Points on a hilly landscape, in no order, each with its height.
A ball rolls from a point to whichever of its 6 nearest points has the largest drop for the distance, and stops where none of them is lower. Distance is the straight distance between rows; heights are no part of it.
j868: [156 176  86 121  67 158  83 165 187 137 155 102 134  79  93 204 104 121
  59 158  78 137 121]  height 567
j16: [ 98  96 134 127 165 126 150 121  99 131  94 117 133 151 159 133 150 109
 172 123 128 116 119]  height 460
j536: [153 106 168 135 146 162  95 137 163 137 205 190  89  96 103  76 175 160
 105 139  92 161 155]  height 248
j160: [151 128 135 139 120 165 127 154 158 134 154  95 118 100 104 145 124 107
  91 127 133 152 121]  height 404
j454: [179 131 127 158 132 157 102 130 152 137 187 171  98 100  92 109 127 149
  97 148 100 150 163]  height 434
j892: [135 111 140 145 132 145 113 117 158 128 209 183  91  91 128  93 170 133
 114 127  99 140 156]  height 214
j180: [110 104 107 129 152 135 148  95 106 118 113 132 128 173 128 135 135 131
 148 148 161 139 135]  height 411
j82: [110 101 163 145 168 164 125 129 144 156 196 200 110 120 128  71 211 118
 121 140  99 162 164]  height 293
j817: [111  93 134 128 161 122 129 125  89 126  94 163 117 148 152  72 131 143
 147 107 129 128 133]  height 478
j181: [135  72 163 153 179 136 118 114 139 135 200 203  92 138 111  78 191 139
 121 142 121 205 158]  height 402
j923: [125 111 156 128 145 132 159 105 130 122 125 125 130 108 137 106 102 124
 105 143 131 156 125]  height 328
j92: [131 142 147 130 129 171 135 135 159 128 148 127 116 109 126 111 150 138
  99 145 122 147 133]  height 312
j924: [104 144 110  97 112 141 123 108 113 112 130 112 155 140 131 164 127 119
 156 128 122 143 114]  height 459
j135: [139  68 158 120 183 116 124 115 128 167 113 182  87 145 159  64 158 111
 147  97 127 149 113]  height 401
j321: [101  73 164 128 160 140 138  99 108 123 112 177 117 139 167  77 140 142
 145  93 142  96 142]  height 528
j995: [ 87  81 165 129 204  66 159  85  64 135  84 147 138 163 171  71 183  87
 177  91 156 109 159]  height 481
j695: [135 145 106 120  79 100 149 139 124 134  82 100 178 125 127 169  51 122
 124 113 131  93 105]  height 405
j819: [141 127 149 135 127 159 118 138 142 127 126 114 128  92 113 127 139 132
 103 125 123 166 114]  height 366
j309: [157 176  95 141 104 143 136 170 174 129 145 105 130 107  91 172 110  92
  76 127 111 155 110]  height 479
j954: [127 138 145 126 167 128 123 120 161 115 165 161 106 124 147  96 161 134
 130 135 141 156 139]  height 232
j656: [102  84 151 148 195  80 169  94  86 125 100 125 148 167 175 106 156  77
 173  89 140 117 145]  height 551
j806: [161 155 121 142  89 152  95 168 157 115 157 102 116 101  96 159 100 124
  97 126 105 147 129]  height 462
j788: [154 158  92 128 109 167 103 160 159 144 149 104 140  99 108 160 129 117
  95 147 110 169 137]  height 486
j366: [153 113 137 143 133 178 112 113 152 136 189 174  75  96 119  95 164 148
 116 149 107 141 181]  height 297
j640: [147 168 124 100  62 148 101 147 136 116 110  98 111 112 100 183 104 131
 117 138 123 135 102]  height 376
j728: [122 144 155 135 134 151 148 122 143 127 140 144 142 109 143 137 129 118
 103 123 132 152 127]  height 359
j739: [133 156 124 109  85  96 145 146 123 125  73  76 160 126 125 172  66 128
 109 119 140  88  81]  height 408
j167: [ 92  70 165 171 208  35 164 111  53 153  83 151 166 173 146  87 166 114
 193  86 133 104 136]  height 453
j511: [123 125 145 120 160 107 103 106 147 133 139 163  90 138 137  85 175 147
 139 139 131 140 152]  height 241
j594: [106 131 108 113 124 104 125 121 112 129  94 126 146 181 131 156 118 118
 143 102 114 142 103]  height 484
j216: [143 151 115 114 132  94 129 143  81 129  69  75 164 155 127 158 100 122
 187 134 170  64 122]  height 327
j610: [153 173  84 141 114 168 118 145 175 135 172 121 110 116  94 162 143 139
  82 169 125 149 144]  height 509
j989: [ 88  93 145 150 175 126 152 110 106 136  98 137 151 154 161 128 171 119
 164  94 131 110 125]  height 510
j828: [ 91 100 161 156 169  90 143 111  58 131  96 125 192 163 167 111 134  93
 166  78 131 109 144]  height 474
j415: [119 100 166 145 158 148  96 109 118 129 203 180 103 135 129  65 174 157
 127 112 108 173 146]  height 247
j228: [ 87  65 153 133 183  96 145  80  92 100 122 162  92 161 183  85 161 126
 167 105 151 110 156]  height 508
j303: [114 107 180 139 148 135 110 101 141 136 201 176  90 106 149  70 175 134
 131 119 115 168 170]  height 163
j562: [141 154  61 104  79  95 173 145 100 117  81  61 220 138 118 203  66 109
 150 129 162  84 104]  height 485
j548: [ 85  79 148 152 133  95 150 117  67 150  94 110 173 159 163 110 153 108
 179  85 143 111 115]  height 406
j72: [ 86 119 112 122 125 134 136  88 109 109 124 129 136 148 149 156 130 136
 125 131 141 144 117]  height 440
j888: [146 161 100 124  80 148 120 162 137 102 143  86 106  96  80 173  68 133
 120 148 135 130 134]  height 443
j644: [159 168  74 152  91 200 118 127 184 113 161 145 125  95 106 123 120 158
  56 175 112 141 136]  height 488
j479: [150 174  87 135 109 170 106 158 189 148 158 111 115 113  98 171 121 121
  72 166 102 142 135]  height 492
j588: [150 155 129 106  74 147 127 154 135 121  95  81 132  98 114 181  92 133
 105 141 138  96  94]  height 112
j272: [110  68 159 130 180 107 145 127 102 130 119 177  92 139 154  60 137 135
 156 108 145 121 118]  height 506
j261: [143 147 100 139 100 144 118 172 153 129 129 103 136 101  98 177 118 131
 100 153 116 164 123]  height 480
j212: [139 165  78  96 110  94 170 128  87 122  76  56 195 138 133 194  63 122
 162 131 166  84 115]  height 568
j37: [140 166  87 102  55 139 145 135 116 111  80  44 182  92 105 161  40 133
  92 144 151  93 104]  height 413
j461: [137 125 123 117  84  97 110 130  93 120  76 103 175 148 124 143  87  99
 163 102 154  72 117]  height 329
j526: [111 115 134 141 107 154 135 130 129 112 130 105 143 116 123 146 113 117
 113 135 129 159 116]  height 437
j46: [123 105 143 137 168 126 147 119 123 135 141 153 102 130 122 102 108 124
 126 117 121 159 128]  height 321
j77: [146 157  74 122  78  96 147 116  95 118  78  82 184 133 130 162  47 139
 139 151 145  77 112]  height 449
j732: [106 150 107  94 106  87 129 129 138 137  99 101 153 129 127 159  86 121
 110  95 108 105  97]  height 377
j863: [ 95  95 173 127 152 110 121  92 143 108 181 183  82 158 119  79 179 136
 139 121 134 158 143]  height 283
j691: [156 156  97 151 110 152 122 158 179 161 165 122 109 104 103 146 129 133
  95 165 122 144 129]  height 476
j217: [139 135 131 144  96 166 119 141 151 123 143 105 122 104 121 168  98 124
 143 128 126 155 106]  height 452
j752: [152 197  81 145  87 183 118 138 194 138 164 131 123  88  80 131 123 142
  57 164 110 170 147]  height 482
j239: [118 124 123 141 107  94 129 147  83 110  88  96 156 155 136 123  90 121
 189  88 139  75 125]  height 79
j509: [140 159 115 126 119  80 155 154  98 148  87  59 203 151 137 184  71 120
 174 123 167  66 107]  height 507
j530: [101 109 124 123 126 112 146 133 107 144  93 117 157 167 146 144 142 104
 167 109 152 127 100]  height 436
j835: [164 191 115  85  74 130 122 147 146  93 115  67 109 110 102 201  92 139
 109 151 130 106  94]  height 407
j191: [151 190  68 122  86 175 117 155 189 117 156  95 121  84 113 167 118 152
  56 177  93 147 163]  height 489
j762: [ 95 149 125 110  93 142 125 110 131  88 114 102 128 137 118 163 112 132
 142 117 102 139 103]  height 435
j558: [119  91 160 149 127  93 137 119  75 111 101 104 179 158 161 105 115 106
 183  80 142 104 134]  height 344
j127: [ 94 100 139 143 177 112 163 112 100 134  89 136 153 167 188  84 168 131
 176 116 139  94 136]  height 521
j575: [121 127 157 120 140 133 116 110 158 122 194 186  85 107 123  92 164 154
 124 126 130 138 157]  height 204
j57: [131 117 152 144 144 157  93 134 150 172 198 191  92 117 101  79 214 145
  92 145  89 180 166]  height 72
j810: [112 146  91 109 102  86 132 141 100 144  89 101 173 159 133 138  71 125
 143  69 122  87 109]  height 343
j653: [138 163 127  87  79 122 129 164 139 127  96  81 155 111 115 182  86 129
 103 144 124  84  85]  height 368
j388: [122  70 178 107 188 118  97 120 105 142 147 183  88 152 165  62 189 127
 161 117 126 154 108]  height 469
j445: [102  82 156 153 209  65 172  98  76 127  88 155 160 170 160 104 154 111
 164  95 154 111 145]  height 487
j10: [ 90  98 159 134 204  65 159  88  80 118 102 173 138 176 185  79 170 118
 176 100 151 103 179]  height 500
j190: [122 161 116 109  75 106 136 142 122 150  87 101 167 117 131 165  76 113
 113 117 110 105  89]  height 391
j305: [135 157  82 115 108 110 139 119  90 123  66  63 191 133 134 178  74 118
 169 143 167  61 118]  height 574
j669: [162 191 118  92  76 130 148 157 134 125 101  75 122 101 113 197  90 134
 104 144 123 105  98]  height 337
j188: [105  82 159 118 174 113 110 117 130 146 147 176  88 164 136  58 212 127
 167 136 133 169 140]  height 451
j841: [135 130 162 146 167 120 146 121 143 125 135 151 101 127 141  92 129 122
 119 148 113 144 126]  height 279
j545: [117 101 143 120 185 101 106 118 130 121 153 166  63 157 120  80 190 129
 157 135 127 165 133]  height 322
j510: [130 114 175 128 187  99 125 105 137 143 137 177  85 145 150  79 150 111
 143 128 120 137 128]  height 292
j112: [139 144  70  88  91  78 168 140 110 121  93  31 219 117 134 215  52  99
 141 160 152  89 112]  height 494
j323: [142 170  70 112  88 111 163 129  97 128  72  55 192 131 133 193  68 122
 152 147 153  99 108]  height 483
j152: [125 143 148 128 161 141 143 131 163 120 136 148  94 132 136  90 154 124
  93 144 129 157 133]  height 261
j430: [ 94  55 174 138 169 102 151 106  97 111 118 184 114 134 163  58 171 143
 171  97 138 100 143]  height 520
j840: [186 135 124 137 127 167 100 105 171 157 177 167  77 101  96 103 142 137
  94 140  95 136 160]  height 523
j205: [110 103 145 115 169 111 129 120 114 137 114 171 102 138 130  82 115 137
 143 110 153 143 113]  height 412
j635: [121 123 125 121 109  70 123 129  72 106  76  77 156 147 139 150  95 113
 176 108 156  67 131]  height 286
j403: [100  87 143 117 141 120 138 147  99 156  98 113 160 172 151 146 146 107
 171  89 135 114 107]  height 438
j852: [157 150  96 151 128 172 123 130 153 132 160 158  86 112 109 136 125 165
  92 168 131 133 155]  height 355
j690: [ 97 105 133 122 112  77 118 125  84 116 106  94 167 150 142 133 116 105
 186 102 147  71 138]  height 393
j14: [116 113 156 158 174 155 100 108 151 162 187 196  84 112 116  53 223 135
 102 146 100 170 151]  height 240
j925: [154 183  98 136  63 130 104 146 149  95 151 102 123  87  98 197  71 124
  71 150 117 125 123]  height 512
j720: [110 149 111 100  80 132 133 130 134 104 113 102 154 121 131 173 110 122
 120 126 115 113  95]  height 395
j630: [108 122 165 119 150 123 107 104 154 115 172 169  74 132 145  88 161 144
 117 126 139 155 153]  height 224
j382: [125 145 166 110 148 134 128 114 157 125 164 161  80 123 133  97 174 130
  99 140 134 136 126]  height 249
j934: [136 125 156 132 159 125 114 100 137 132 148 171  88 143 138  82 147 119
 104 136 124 162 133]  height 245
j768: [146 143 107 135  86  93 113 143  97 109  81  74 169 142 120 180  55 135
 155 128 135  73 110]  height 420
j473: [130 156 124  88  77 153 117 128 137  99 115  66 130 115 120 172 110 130
 130 138 125 105 100]  height 364
j783: [121 145 117 114  88 139 119 128 141  86 131  85 129 108 111 150 110 120
 120 154 145 139 118]  height 418
j395: [188 191 114 134  36 147 110 184 164 116 145  97 123  89  99 182  80 120
  53 149  83 131 129]  height 660
j908: [ 97  94 122 122 112 106 110 140  99 133  87  98 148 155 149 136 117  97
 166  89 130 115 118]  height 379
j440: [ 99  71 154 148 150  66 149 103  72 113 107 110 184 188 156  97 140 117
 162  74 136 113 138]  height 397
j827: [ 97 127 110 113 123 136 121 122 121 105 104 133 134 153 141 140 146 147
 147 123 142 133 103]  height 439
j248: [174 153 102 138 128 184 101 142 175 140 169 174 103 100  98 118 130 162
  67 148  87 143 139]  height 450
j523: [146 175  66 142  95 194 125 137 180 126 154 115 125  89  92 152 121 155
  69 164 108 144 153]  height 475
j869: [167 148 130 136 141 166 107 144 168 125 169 165  67  99 105 105 140 161
 105 172 135 119 167]  height 156
j255: [139 105 158 142 135 131  99 125 139 139 186 182  85  80 118  74 184 145
 113 136 101 156 144]  height 222
j877: [148 167 139 142 138 173 132 146 140 127 167 114  81  90 127 116 147 144
 115 169 120 140 135]  height 353
j574: [102  99 134 119 141 106 117 147 118 144  91 111 152 159 132 161 117 109
 153  92 131 116 103]  height 458
j144: [166 164 129 105  76 133 148 167 130 126  88  57 155  90  98 196  64 138
 100 114 132 103  82]  height 365
j606: [120 107 115 149 147 133 141 124 107 130 111 171 130 150 130  99 106 134
 156 118 154 142 118]  height 378
j36: [153 115 137 135 140 166  95 121 144 180 204 179  83 117 112  65 204 130
  95 145  78 170 146]  height 194
j64: [112  98 102 142 165 135 137 118  92 128  90 122 123 161 146 117 148 133
 157 123 161 120 125]  height 428
j6: [138 155  89 152 107 178 121 124 183 140 165 132 103  95  95 142 129 190
  71 155 124 137 144]  height 442
j109: [105  73 134 122 164 124 144 124 104 113  90 158 121 155 163 101 154 138
 164 111 135  85 133]  height 511
j687: [142 161 126 105  75 141 151 147 122 128  82  75 186 119 118 192  49 117
 114 138 134 104  98]  height 426
j301: [116  89 164 123 175 113 115  96 123 148 120 180  84 141 141  78 174 128
 166 116 135 170 132]  height 410
j293: [167 126 103 139 132 164  93 134 192 146 189 188  83  91  78 120 124 155
  81 149 100 159 145]  height 499

For each start below, name the point where the ball stops.
j72 -> j303
j562 -> j239
j112 -> j239
j395 -> j303
j228 -> j239
j272 -> j303
j388 -> j303
j656 -> j239
j191 -> j869

Call two points neighbours if one is among the 6 nearest of the other. Go from one point of each pair to the other, from neighbour to neighbour, staying as low as possible. Name the highest point that can't be avoided.
j303 and j57 -> j892
j239 and j869 -> j530
j57 and j869 -> j366
